A landscape with many valleys, sampled at points; each row gives a point and its height.
A ball rolls from a point to whichever of its 2 nearest points has the largest drop for the distance, and stops where none of them is lower. Distance is the straight distance between rows; heights are no part of it.
Z_312 h=27.4: -5; 0; -3; 14; -26; -28; -6; 33; 20; 28; 38; 13; 11; -22; -2; 19; -40; 11; -19; 10; 24; -28; 39; -1; -25; -24; 18; 15; -1; 24; -1; 17; -6; 13; -27; -9; -12; 5; 17
Z_383 h=21.4: -30; 33; -12; 0; -33; 11; -5; -15; 8; 25; 7; -34; -32; 10; 7; 5; 28; -55; 3; 0; 7; 3; -7; 5; 4; 27; 12; 5; -9; -2; -33; -29; 18; 38; -14; 24; -14; -20; -32
Z_160 h=52.0: 10; -31; 16; 16; 18; -6; -20; 13; -9; -73; -1; 15; -9; -24; 6; 6; 15; -5; 13; 19; 0; -4; 10; 19; 26; -19; -33; 6; -1; 2; 28; -28; -10; -2; 4; 34; 9; 9; 17
Z_198 h=19.2: 5; -19; 32; -3; 12; 12; -19; -14; -25; -17; 14; 36; 3; -13; -25; -21; 2; 17; 29; 0; 14; 14; 8; -7; 3; -15; 21; -10; -6; -22; 0; 7; -30; -23; -7; -13; 10; -5; 14
Z_183 h=42.4: 31; -1; 1; 27; 19; -42; -15; 6; -13; -14; 15; 41; 3; -49; -30; -23; 8; 13; -12; 17; 12; 7; 14; -8; -16; -8; -13; -1; 6; -22; -2; 17; -6; -9; 7; -14; 18; 38; 9
Z_245 h=15.8: -6; 29; -21; 28; -26; -21; -10; 17; 31; -49; 6; -19; -17; -5; 1; -17; -4; -5; 33; 46; -1; -1; -15; 28; 7; -8; 0; 27; 20; -10; 19; -23; -35; -5; -21; 16; -14; 23; -7
Z_296 h=12.6: -13; 25; -9; 2; -21; 30; -11; 20; -17; -25; 0; -36; -1; 20; 20; -1; -18; -6; 21; 18; 3; 10; -42; 11; -8; 4; 41; -3; -20; 11; 28; -24; 11; 8; -9; 11; -23; -17; 9
Z_833 h=44.4: 1; 2; -9; 16; 10; 26; -8; 7; -18; -3; -29; -12; -47; -18; 8; -26; 40; -19; 6; -25; 13; 10; 13; 7; -12; 22; -15; 8; -1; -12; -5; 7; 32; -5; 8; -6; 19; 3; -11
Z_445 h=11.9: -7; 40; -21; 4; -32; -33; 3; 4; 39; -30; 12; -25; 3; 9; -5; 5; -21; 3; 14; 46; -28; 4; -30; 14; 14; -17; -25; 11; 22; -3; 2; -32; -28; -17; -10; 15; -17; 18; -14
Z_822 h=16.9: -2; 21; -22; 37; -26; -21; -6; 20; 7; 5; 54; -1; 20; -9; 14; 27; -18; -6; -16; 19; 24; -23; 27; 2; -40; -7; 16; 12; -14; 12; -1; 17; -3; 17; -42; -2; -11; -3; 25
Z_780 h=11.2: -16; 0; 3; 4; -14; 48; -15; 0; -43; -17; -8; -28; -6; 22; 21; -14; -7; -12; 20; 0; 19; 8; -31; 14; 0; 5; 52; -9; -27; 3; 11; -15; 40; 11; -4; 13; -20; -23; 27
Z_161 h=49.8: 28; -5; -21; 25; 22; 19; -9; 16; -38; -27; -28; 16; -37; -30; 2; -34; 25; -7; 0; -39; 9; 13; 3; -4; -16; 13; 1; 9; -6; -10; 13; 29; 20; -23; 15; -18; 10; 2; -12
Z_767 h=67.2: -15; 11; 13; -19; 3; 3; -3; 7; -3; 16; 16; -28; -23; -10; 24; -11; -13; -31; 2; -7; 40; 22; -29; -4; 16; 36; 55; -27; -18; 13; -7; -7; 5; 6; 7; -2; -27; -31; -38
Z_103 h=37.6: 11; 3; 47; -44; 29; 7; 22; 6; -9; 7; -14; 0; 18; 11; 10; -23; -14; 20; -13; -1; -2; 3; -22; -5; 10; 15; 34; -30; -11; 11; 37; 3; -4; 1; 19; -11; -12; -15; 1
Z_864 h=27.2: -8; 22; 23; -20; -9; -15; 11; -12; 10; 7; 14; -22; 27; 26; 7; 40; -15; -21; -18; 26; -35; -3; -15; 7; 15; 5; -32; -16; 1; 15; -36; -21; -8; 25; 32; 16; -26; -18; -7
Z_270 h=23.6: -16; 10; -28; 29; -22; 3; -13; 4; 2; -5; 28; -11; 9; -1; 8; 15; -11; -4; -5; 2; 8; -19; 2; 1; -13; 9; 20; 4; -8; 3; -1; 11; 17; 6; -44; 1; -7; 13; 20
Z_627 h=26.0: -6; -24; -5; 8; 1; 42; 16; 25; -23; 2; -41; -10; -10; 10; 20; -19; 16; 22; 3; -36; 18; -9; 5; 17; -12; 9; 10; -2; 0; -4; 13; 10; 63; -8; 5; -10; 0; -21; 28
Z_972 h=25.3: 6; -13; 25; -3; 6; -19; 5; 17; 18; 21; 15; -5; 29; 10; 1; 42; -39; -7; -49; -15; -13; -13; 18; 2; -10; -2; -14; -8; -4; 31; -28; -16; 19; 33; 1; 16; -18; -40; 19
Z_820 h=53.9: 16; -21; 34; 21; 3; -35; -19; 15; 14; -48; 16; 20; -2; -27; -1; 7; -10; 7; -7; 29; 10; -7; 19; 19; 5; -24; -16; -2; 12; 0; 16; -12; -20; 10; 2; 12; 7; 23; 27
Z_661 h=54.5: 12; -8; -22; 14; 1; -24; -11; -7; 20; -34; -14; 21; 13; -9; -15; 8; 9; 28; 9; -3; -19; -5; 29; -5; 4; -19; -44; 23; 19; -4; 7; 12; -18; -18; -24; 9; 17; 54; -2
Z_723 h=27.5: -4; -4; -2; 34; -15; 0; -2; 5; -4; 2; 20; -13; 5; 5; -1; 17; -5; -27; -12; -5; 12; -13; 13; 11; -11; 11; 3; 0; -6; 13; -19; -8; 23; 23; -16; 15; -14; -16; 26
Z_962 h=20.3: -13; -15; -37; 8; -5; 26; 5; 22; -2; 17; -6; -8; 18; 2; 20; 19; -17; 35; 2; -32; 4; -26; 16; -10; -23; 3; 22; 16; -2; 17; 15; 28; 32; -2; -33; -5; 4; 4; 23
Z_826 h=9.9: 23; 28; 18; -21; 0; -2; 13; -23; -28; 2; 24; 2; 12; 16; -12; 15; 10; -20; -2; 25; -41; 3; -30; -3; 11; 3; -17; -20; -1; -14; -24; -7; 6; 14; 31; -6; -9; -11; 8
Z_418 h=35.4: -10; 8; -47; 24; 5; 34; -8; 19; -18; 12; 3; -9; 11; -17; 28; 23; -23; 17; 0; -36; 29; -28; -3; -22; -33; 6; 28; 20; 1; -3; 26; 43; 29; -9; -29; -33; 13; 4; 6
Z_300 h=44.3: -2; -22; 23; -4; -8; -36; -5; 11; 38; 28; 18; 24; 17; 8; -4; 25; -46; 17; 4; 2; 4; -2; 60; -5; -12; -39; 3; 5; 15; 14; -17; -15; -31; 12; -19; 0; -6; -5; 6
Z_114 h=33.1: -2; 28; -68; 34; -7; 27; -8; 1; -27; -4; 0; -14; 20; 5; 25; 16; 22; 2; -10; -33; 2; -33; -8; -5; -31; 1; 18; 13; -9; -14; 14; 43; 29; -5; -26; -23; 9; 2; 21
Z_980 h=15.0: 9; -4; 28; -16; 17; -5; -12; -39; -29; -1; 23; 19; 19; 0; -20; -16; -11; -4; 15; 8; 2; 8; -1; -1; 7; 4; 4; -24; 3; -27; -30; 4; -26; 2; 12; -16; 5; -3; 7
Z_388 h=8.2: 3; 20; 24; -13; 14; 17; -25; -30; -43; -5; -3; -10; -41; -20; -1; -41; 19; -37; 10; -3; 16; 26; -18; 12; 8; 11; 5; -17; -4; -17; -12; -2; -6; 1; 21; -12; -5; -21; -36
Z_86 h=23.3: 4; -32; 16; 27; 12; 19; -9; -1; -26; -41; -11; 25; 11; 9; -7; -3; 3; 6; 12; -7; -3; -17; 16; 23; -4; -21; -5; 8; 4; -4; 2; -3; 7; -6; -4; 13; 8; 3; 45
Z_964 h=26.1: -16; 40; -6; -23; -29; 2; 12; -19; 8; 22; 8; -38; 8; 40; -10; 26; 9; -35; -19; 24; -29; -8; -19; 4; 12; 12; -13; -11; 4; 11; -32; -23; 3; 23; 5; 24; -16; -17; -17
Z_460 h=33.3: 25; 2; 39; -46; 29; 11; 17; 0; -32; -5; -27; -12; 15; 8; 4; -26; 17; 2; -21; 4; -23; -1; -22; 5; 30; 15; -9; -31; -10; 1; 28; 2; 10; 14; 44; -3; -11; -17; 4
Z_353 h=43.0: -3; -25; 44; -32; 33; 17; 14; -9; -12; 5; -5; 4; -4; -7; 11; -29; -9; 18; 7; -9; 29; 23; -14; -15; 10; 18; 35; -26; -10; 5; 25; 9; -17; -19; 27; -30; -1; -18; -15
Z_869 h=20.6: 11; -3; -4; -8; 0; -20; 23; 9; 24; 49; 16; 1; 39; 19; -18; 33; -19; 9; -33; -24; -6; -20; 12; 0; -17; -5; -21; -5; -8; 20; -20; 13; 1; 17; 1; 3; -4; -25; 23
Z_996 h=50.2: -24; -37; 11; 10; 2; 7; -11; -34; 6; 14; -9; 13; -14; 5; -11; 5; 4; -7; 23; -16; 4; 1; 38; 8; 5; -11; -29; 6; 23; -8; -31; -12; -16; 1; -4; 8; 24; -3; 0
Z_672 h=20.9: 28; -18; -6; 39; 15; 18; -6; -2; -50; -38; 13; 26; 14; 14; -33; -18; 11; -5; 17; -12; -19; -15; 8; 19; -13; -22; -12; -5; 5; -19; -17; -3; 11; -5; 4; 9; 5; 0; 44
Z_831 h=66.6: 17; 24; -20; -16; 8; -25; -3; 9; 34; 12; -8; -2; 5; -31; 0; -6; 6; 21; -17; 7; 10; 3; -17; -27; -2; 17; 7; 8; -1; -1; 16; 10; -13; -13; -1; -8; 7; 40; -27
Z_199 h=56.0: 17; -19; -4; 14; 38; 33; 3; 20; -27; -9; -33; 25; -43; -30; 15; -37; 12; 9; 13; -37; 14; 23; -10; -13; -10; -2; 24; 12; 4; -17; 22; 32; 21; -48; 27; -36; 16; -8; -6
Z_127 h=51.1: -34; -27; -36; -11; -19; 29; 19; 16; 16; 51; 7; -9; -21; 3; 16; 26; -22; 9; 23; -30; 5; -7; 30; -20; -5; 12; 39; 22; 7; 13; 7; 12; 37; 1; -27; -10; 2; -22; -21
Z_961 h=71.7: -8; 19; -14; -38; 8; -1; 9; 1; 39; 20; -36; -15; -3; -6; 4; -11; 16; -1; -5; -4; 7; 10; -17; -19; 14; 27; 13; 3; -2; 7; 0; -1; -18; -4; 10; -1; -1; 29; -56
Z_197 h=12.7: -17; 8; 18; 7; -6; 0; -20; -40; -17; -5; 6; -9; -45; -15; -11; -26; 8; -37; 22; 5; 25; 30; 4; 4; 12; 18; 1; -8; 0; -11; -37; -5; -12; 9; 3; 5; -2; -13; -47
Z_569 h=48.0: 22; -13; 14; 27; 10; -24; -15; -4; -16; -35; 3; 14; -7; -44; -24; -11; 18; -13; 4; 5; 3; 16; 16; -3; 20; 0; -27; 0; 15; -17; -15; 0; -12; -7; 3; 6; 12; 26; -2
Z_267 h=62.8: -3; -26; 3; 26; 6; -15; 9; -1; -2; 11; 5; 7; -26; -31; 5; -11; 6; -4; -5; -20; 23; 16; 10; -10; 1; 24; -9; 5; -2; 7; -19; 3; 8; -13; 5; -9; 9; -3; -15
Z_69 h=17.6: -34; 34; -12; 4; -15; 18; -29; -18; -6; 9; -3; -29; -48; -4; -3; -27; 27; -55; 19; 6; 13; 18; -20; 9; 0; 24; 5; -5; 7; -23; -33; -21; 9; 23; -3; 10; -16; -12; -39
Z_243 h=54.8: -47; -31; -28; -9; -11; 48; 11; 15; 8; 37; -33; -17; -20; 12; 28; 0; -6; 26; 28; -29; 5; 2; 18; -24; -4; -6; 32; 23; 3; 14; 24; 16; 28; -18; -22; -12; 5; -7; -15
Z_134 h=56.7: 3; -38; 6; -5; 23; -30; 13; -3; 25; -9; -35; 6; -30; -54; 17; -2; 36; -7; 4; -3; 15; 31; 22; -11; 32; 19; -47; 4; 15; 3; 5; -4; -11; -3; 39; 0; 25; 15; -47
Z_323 h=60.3: 12; 11; 7; -1; -1; -40; 6; 21; 39; 10; 17; 3; 4; -38; -6; 1; -5; 9; -35; 32; 11; 8; 8; -5; -2; 0; 0; -1; 6; 6; -1; 7; -11; 7; -2; 4; -12; 33; -15
Z_989 h=56.6: 13; -18; 23; 17; -4; -54; -8; 8; 29; 3; 12; 30; 1; -35; -8; 0; -16; 5; -15; 25; 23; -4; 30; 1; 2; -21; -11; 0; 12; 6; -11; -4; -26; 3; -1; -2; 6; 34; 8
Z_811 h=7.5: -5; 20; 14; 0; -11; 13; -6; -25; -31; 14; 24; -18; 10; 16; -4; 11; 16; -48; -2; 17; -11; -6; -23; 5; -4; 21; -10; -23; -12; -11; -32; -15; 17; 25; 13; 3; -9; -26; 3
Z_919 h=57.8: -5; -22; 17; -8; 7; -14; -16; -10; 21; -21; -16; 22; 4; -5; -12; 7; -3; 15; 10; 14; -4; 3; 18; 4; 21; -21; -27; 10; 16; -4; 4; -15; -40; -15; -13; 16; 20; 26; 6
Z_268 h=17.3: 18; 48; -10; 8; -26; -36; -1; 24; 12; -5; 43; 8; 15; -17; 2; 11; -7; -13; -31; 51; 0; -9; -44; 6; -16; -6; 0; 3; -17; -4; 31; 6; -15; -5; -1; -18; -10; 8; 17
Z_401 h=4.5: -23; -15; -32; 27; -17; 46; -9; 19; -25; -19; -16; -23; 7; 17; 18; 3; -13; 28; 24; -30; 2; -25; 16; 11; -15; -10; 28; 11; -8; 8; 26; 28; 38; -5; -35; -1; -1; 1; 27
Z_514 h=34.7: 13; 37; -7; -22; -6; -5; -9; -23; -9; -2; 4; 2; 18; 21; -19; -9; -2; 10; -4; 16; -29; -6; -42; -12; 7; -13; 11; -14; 3; -14; 3; -5; -19; -11; 2; -9; 0; 16; -5
Z_214 h=8.6: 9; 33; -14; 26; -29; -28; -4; 14; 18; 3; 49; -5; 20; 4; -1; 28; -21; -9; -27; 47; 3; -15; -9; 3; -26; -10; 2; 7; -21; 8; 1; -1; -15; 7; -17; -7; -20; -1; 29
Z_400 h=19.7: -6; 20; 0; 1; -11; -10; -26; -2; 16; -39; 8; 4; -6; -4; -18; -24; 8; 2; 30; 32; 7; 20; -23; 6; 12; -8; 12; 8; 7; -20; 18; -16; -48; -13; -17; 11; -9; 28; -9
Z_372 h=42.2: -10; -36; -16; -15; 9; -14; 1; -17; 39; 28; -18; 33; 6; -7; -9; 1; 9; 28; 22; -2; -5; 22; 30; -27; -2; -3; -15; 26; 6; -7; -3; 6; -28; -13; -4; -11; 12; 23; -13
Z_338 h=54.0: -23; -37; 20; -27; 18; -6; 8; -12; 23; -4; -44; 3; -32; -22; 25; 4; 37; -10; 10; -3; 7; 5; 28; 13; 29; 5; -34; 9; 13; -5; -5; -19; -19; -2; 21; 18; 31; 1; -31
Z_121 h=22.3: 21; 23; -53; 48; 9; 9; -2; 2; -27; -35; 4; 3; 23; 3; 9; 4; 17; 19; -7; -17; -24; -33; 10; 7; -19; -1; -3; 16; 3; -12; 14; 27; 14; -8; -26; -16; 14; 22; 21
Z_329 h=17.5: 24; 11; -3; 20; -7; 5; -2; 3; -32; -17; 25; 14; 25; 24; -28; -8; 1; 10; 2; 2; -12; -26; -18; 0; -10; -17; 7; -7; -6; -13; 4; 11; 11; -12; -13; -3; -1; -2; 47
Z_376 h=50.1: 1; -35; 14; -7; 28; 23; 12; -4; -16; 15; -30; 9; -33; -13; 16; -32; 9; 15; 15; -26; 29; 18; -6; -15; 2; 15; 15; 1; 7; -1; 18; 10; 11; -30; 35; -32; 13; -18; -13
Z_169 h=37.8: 45; 7; 7; -16; 11; 14; 1; 4; -50; -35; 12; 5; 0; 21; -24; -30; 2; -5; 4; 24; -28; -1; -41; 0; 11; -6; -3; -18; -13; -16; 13; -9; -9; -10; 26; -6; 10; -13; 16
Z_344 h=59.9: -4; -42; 13; 8; 13; -29; 19; -2; 21; 8; -5; 13; -27; -32; 17; 0; 7; 0; -7; -15; 18; 20; 28; -14; 25; 12; -29; 10; 16; 20; -15; -7; -5; -5; 20; -4; 13; 17; -17
Z_438 h=36.3: -15; -25; -15; -5; 1; 34; 32; 32; 8; 50; -44; -17; -25; 20; 32; 5; 11; 17; -6; -33; 15; -7; 18; 7; -3; 20; 12; 5; 8; 13; 18; 13; 74; 0; 7; -8; 4; -38; 15
Z_157 h=31.4: -3; 1; -17; 24; -7; 8; -11; 9; 8; -26; -16; -12; -2; -5; 5; -10; 11; 8; -3; 0; -11; -9; 3; 6; 8; 9; -1; 14; 8; 12; 14; 5; 9; -6; -10; 9; -4; 35; -2
Z_488 h=36.6: 13; 21; 1; -22; 5; 32; -7; -21; -38; -29; -10; 0; -5; 34; -24; -26; 15; -4; 8; 10; -38; 8; -41; -5; 9; -22; 9; -13; -9; -20; 17; -6; -9; -17; 6; 4; 6; 6; -7
Z_193 h=26.7: 4; 5; 31; -11; 3; -9; 10; -3; 2; 24; 25; -20; 40; 29; -4; 49; -31; -23; -36; 17; -31; -12; -1; 7; -5; 6; -10; -21; -10; 17; -24; -15; 8; 30; 16; 10; -21; -49; 23
Z_375 h=8.3: 31; 27; -35; 28; 0; 0; 4; 0; -25; -11; 31; 7; 33; 10; -8; 12; 1; 22; -14; -15; -28; -41; -11; 5; -32; -18; -7; 1; 0; -17; 17; 28; 14; -19; -22; -10; 7; 13; 46
Z_420 h=38.7: -10; 1; 13; -19; -9; -35; -1; 24; 28; 34; 13; 19; 21; 3; -6; 13; -40; 40; -15; 14; 2; -17; 31; -5; -18; -46; 6; 7; 7; 22; 6; 8; -23; 8; -15; -6; -17; 13; 9
Z_47 h=73.7: -14; -1; -4; -48; 14; -7; 9; -13; 39; 12; -38; 2; 3; -4; 4; -15; 20; 17; 3; 16; -16; 25; 0; -9; 28; 7; -16; 3; 4; 0; 0; 2; -33; -12; 19; 1; 14; 42; -53
Z_516 h=26.8: 14; -35; 41; 7; 22; 4; 5; 9; -14; -35; -20; 20; 18; 13; -5; -13; -8; 25; -5; -1; 2; -5; 6; 16; 7; -20; -2; -8; -7; 3; 37; -11; 11; -1; 5; 19; 14; -26; 40
Z_648 h=20.2: 4; 27; -19; -32; -3; -14; 27; 6; 34; 45; 14; -26; 31; 12; -5; 39; 9; -18; -56; -17; -3; 9; -35; -34; -15; 10; -4; -19; -18; 15; 11; 33; -7; 19; 4; -9; 5; -5; -15
Z_240 h=52.1: -9; -29; 22; -19; 16; 18; 3; -19; -6; -3; -22; 4; -21; -3; 1; -23; 31; -14; 19; -7; 4; 8; 12; 6; 12; 2; -17; -1; 7; -10; -14; -5; -13; -1; 14; 6; 18; 0; -11
Z_766 h=49.3: 7; -10; -30; 14; 2; -13; -18; -25; 18; 0; -8; 38; 15; -14; -21; -10; 4; 34; 27; -7; -7; 4; 24; -24; -14; -11; -26; 25; 15; -21; 3; 17; -24; -20; -20; -15; 19; 48; -10
Z_59 h=23.4: -20; -3; 5; -28; 7; 0; -13; -21; 20; -23; -13; 0; -12; -11; -6; -23; 20; 1; 28; 13; 14; 25; -2; 8; 27; -1; 20; 1; -1; -21; 2; -18; -60; -8; -2; 19; 1; 12; -29
Z_436 h=46.6: -6; -40; 9; 11; -5; -9; -15; -6; 36; 16; 16; 20; -2; 12; -4; 37; -48; -6; 14; -18; 0; -10; 45; 11; 0; -31; -22; 1; 17; 22; -34; -21; -12; 16; -8; 18; -3; -8; 7
Z_485 h=31.6: 6; -18; -5; -23; 0; -30; 5; 9; 42; 19; -5; 22; 16; 0; -12; 6; -22; 34; -4; 7; -2; 6; 22; -18; -8; -20; -6; 14; 7; 8; 1; 12; -27; -17; -9; -8; 13; 33; -7
Z_70 h=25.9: 34; 56; -13; 4; -14; -47; 1; 2; 4; -10; 30; 12; 14; -18; -17; 11; -3; 4; -27; 57; -19; 7; -35; -9; -10; -16; -22; -11; 0; -21; 13; 5; -17; -9; 1; -16; 6; 34; 9
Z_814 h=12.1: 6; 9; 32; -17; 4; -15; -3; -32; -18; -9; 22; 14; 24; 14; -22; 7; -16; -9; 11; 35; -26; 14; -5; -5; 27; -10; -24; -23; 5; -17; -30; -14; -24; 13; 22; 3; -2; 8; -6
Z_838 h=30.9: 19; -2; 38; -28; 14; 1; 24; -10; -14; 7; -24; -6; 27; 35; 0; -7; -1; 9; -17; -3; -26; -15; -11; 19; 16; -3; -16; -18; -4; 15; -1; 0; 17; 18; 32; 14; -10; -31; 23
Z_526 h=47.2: -26; -14; -2; -35; -17; 25; 32; 7; 26; 66; -12; -16; -20; 24; 15; 21; -13; 0; 8; -29; -13; 1; 31; -4; 0; 4; 29; 17; 0; 28; -6; -7; 25; 13; -4; -3; -8; -29; -31
Z_812 h=22.8: 1; -35; 28; -10; 13; 21; -3; -20; -17; -24; 1; 34; 9; 15; -19; -12; -3; 30; 33; -11; 1; -9; 10; 17; 0; -23; 0; -3; -1; -14; 4; -1; -37; -18; -9; 3; 19; -7; 41
Z_500 h=31.2: 3; 43; -14; -29; 3; 1; 0; -27; 8; 24; -2; 4; 37; 6; -3; 6; -4; -3; -13; -4; -10; -10; -38; -27; 2; 9; 6; -9; -9; -10; -12; 13; -12; -2; 3; -12; -2; 18; -35
Z_606 h=36.4: 37; 18; 4; -27; 15; 5; 23; 19; -45; -31; -12; -11; 3; 5; -9; -16; 26; -1; -9; 14; -37; -4; -25; -3; 32; 1; -29; -10; -11; -4; 35; -6; 10; 7; 40; 3; -8; -15; 18
Z_853 h=38.6: -14; -6; -9; 8; 1; 19; 10; 10; 1; 9; -29; -11; -14; 4; 11; -5; 28; 0; -1; -25; -4; -9; 11; 11; -13; 7; -23; 8; 17; -1; 2; 0; 31; 2; 6; 8; 9; 15; 3
Z_126 h=66.0: -33; -24; -19; 21; 5; -2; -6; -26; 10; 13; 7; 27; -55; -31; -8; -18; -2; 6; 29; -21; 33; 32; 12; -26; -9; 18; 10; 30; 12; -7; -19; 7; -2; -29; -2; -33; 0; -9; -36
Z_865 h=9.6: -16; 17; 9; 6; -19; 36; -17; -15; -35; 1; 12; -11; -12; 24; -2; -16; 8; -34; 15; 1; -3; 3; -31; 14; -4; 7; 28; -7; -16; -3; -17; -20; 16; 15; 4; 5; -23; -24; 9
Z_153 h=43.5: -26; -13; -1; -16; -9; 19; 32; 26; 27; 49; -41; -27; -37; 19; 37; 18; 3; 3; -13; -36; 5; 9; 26; 8; 5; 27; 28; 12; 5; 31; 11; -10; 51; 9; 0; 7; -9; -38; -24
Z_358 h=65.5: -12; 5; 4; -12; -1; 8; 6; -11; 3; 19; -3; -10; -34; -12; 14; -9; 13; -18; -1; -16; 22; 14; 1; -15; 7; 41; 20; -11; -10; 7; -11; -3; 5; -7; 7; -10; -3; -15; -37
Z_333 h=29.4: 11; -14; 41; -9; 11; -3; 14; 5; 4; -20; -33; 2; 37; 44; -2; 1; -28; 32; -10; 6; -23; -20; -8; 21; 7; -22; -13; -10; 0; 16; 13; -11; 17; -3; 21; 15; -7; -37; 42
Z_494 h=24.4: -27; 38; -27; -20; -27; 7; 4; 8; 25; 23; 4; -33; -6; 24; -3; 16; 8; -28; -11; 2; -14; 0; -17; 14; 12; 20; 12; 6; -4; 8; -17; -17; 3; 25; -17; 27; -26; -13; -36
Z_607 h=14.1: -15; 7; -13; 6; -21; 23; 1; 16; 9; -23; -13; -50; -18; 25; 30; -4; -7; -26; 28; 22; 7; 19; -25; 25; 11; 25; 25; 6; -11; 21; 14; -48; 10; 17; 1; 32; -32; -17; -3
Z_295 h=16.8: -5; 22; -5; -16; -19; -28; 9; 5; 33; 2; 3; -13; 20; 12; -9; 12; -12; 13; -6; 22; -22; 5; -5; 1; 11; -10; -12; 8; 9; 13; -10; -6; -25; -9; -17; 18; -15; 25; -11
Z_319 h=49.9: 14; -34; 24; 42; 18; -12; -18; 3; -12; -50; -2; 11; -25; -51; 2; -13; 12; -9; -1; -4; 27; 12; 22; 16; 15; 6; -26; 3; 0; 0; 7; -8; -6; -10; 6; 13; 11; 5; 10
Z_424 h=30.3: 3; -7; 8; 51; -4; -16; 1; 7; -14; -9; 34; -14; -30; -17; 19; 21; 9; -47; -21; 2; 24; 1; 3; 18; 7; 31; -10; -6; -12; 28; -25; -26; 41; 25; -2; 18; -8; -25; 9
Z_851 h=26.2: -3; 43; -9; -34; -4; -16; 8; 1; 24; 27; 23; -23; 34; 7; 2; 22; -6; -10; -31; 4; 0; 3; -48; -34; -14; 7; 33; -16; -15; 6; 10; 14; -18; 11; -3; -11; 6; 4; -20
Z_154 h=12.4: 8; 17; -3; -31; 1; -3; 25; -2; 14; 50; 21; -6; 48; 32; -7; 32; -16; 8; -39; -16; -8; -10; -29; -20; -28; 6; -2; -22; -16; 2; -2; 35; -7; 10; 12; -13; 7; -19; 14
Z_45 h=16.4: -1; -25; -13; 15; 2; 55; -2; 18; -46; -31; -40; 6; -5; 19; 15; -18; 12; 24; 17; -38; 14; -10; 3; 12; -20; -15; 31; 9; -8; -13; 27; 18; 40; -18; -10; -12; 8; -1; 30
Z_982 h=48.5: -15; -29; -2; 9; -6; -3; -4; -27; 19; 47; 1; 19; -6; 24; -13; 22; -17; -6; 36; -25; -6; -8; 51; 8; -4; -24; -47; -10; 24; -2; -44; -9; -18; 22; -6; 13; 15; -5; -10
Z_666 h=33.7: 35; 32; -15; 14; 1; -34; -12; -3; -14; -22; 24; 33; 16; -20; -27; -4; -2; 14; -17; 24; -11; -1; -8; -17; -10; -25; -15; 3; -4; -31; 2; 15; -15; -12; -3; -15; 11; 39; 10

For each start below, name the point where the ball stops.
Z_838: Z_375
Z_864: Z_388
Z_127: Z_401
Z_323: Z_214

Call two points neighbours if one is among the 2 nearest of the other. Go from one point of each pair to the other, from neighbour to neighbour, staying as low as possible. Name the highest point that can't be avoided.
Z_375 and Z_154: Z_169
Z_485 and Z_375: Z_199
Z_375 and Z_401: Z_418
Z_154 and Z_388: Z_864
Z_375 and Z_811: Z_86
Z_485 and Z_214: Z_420
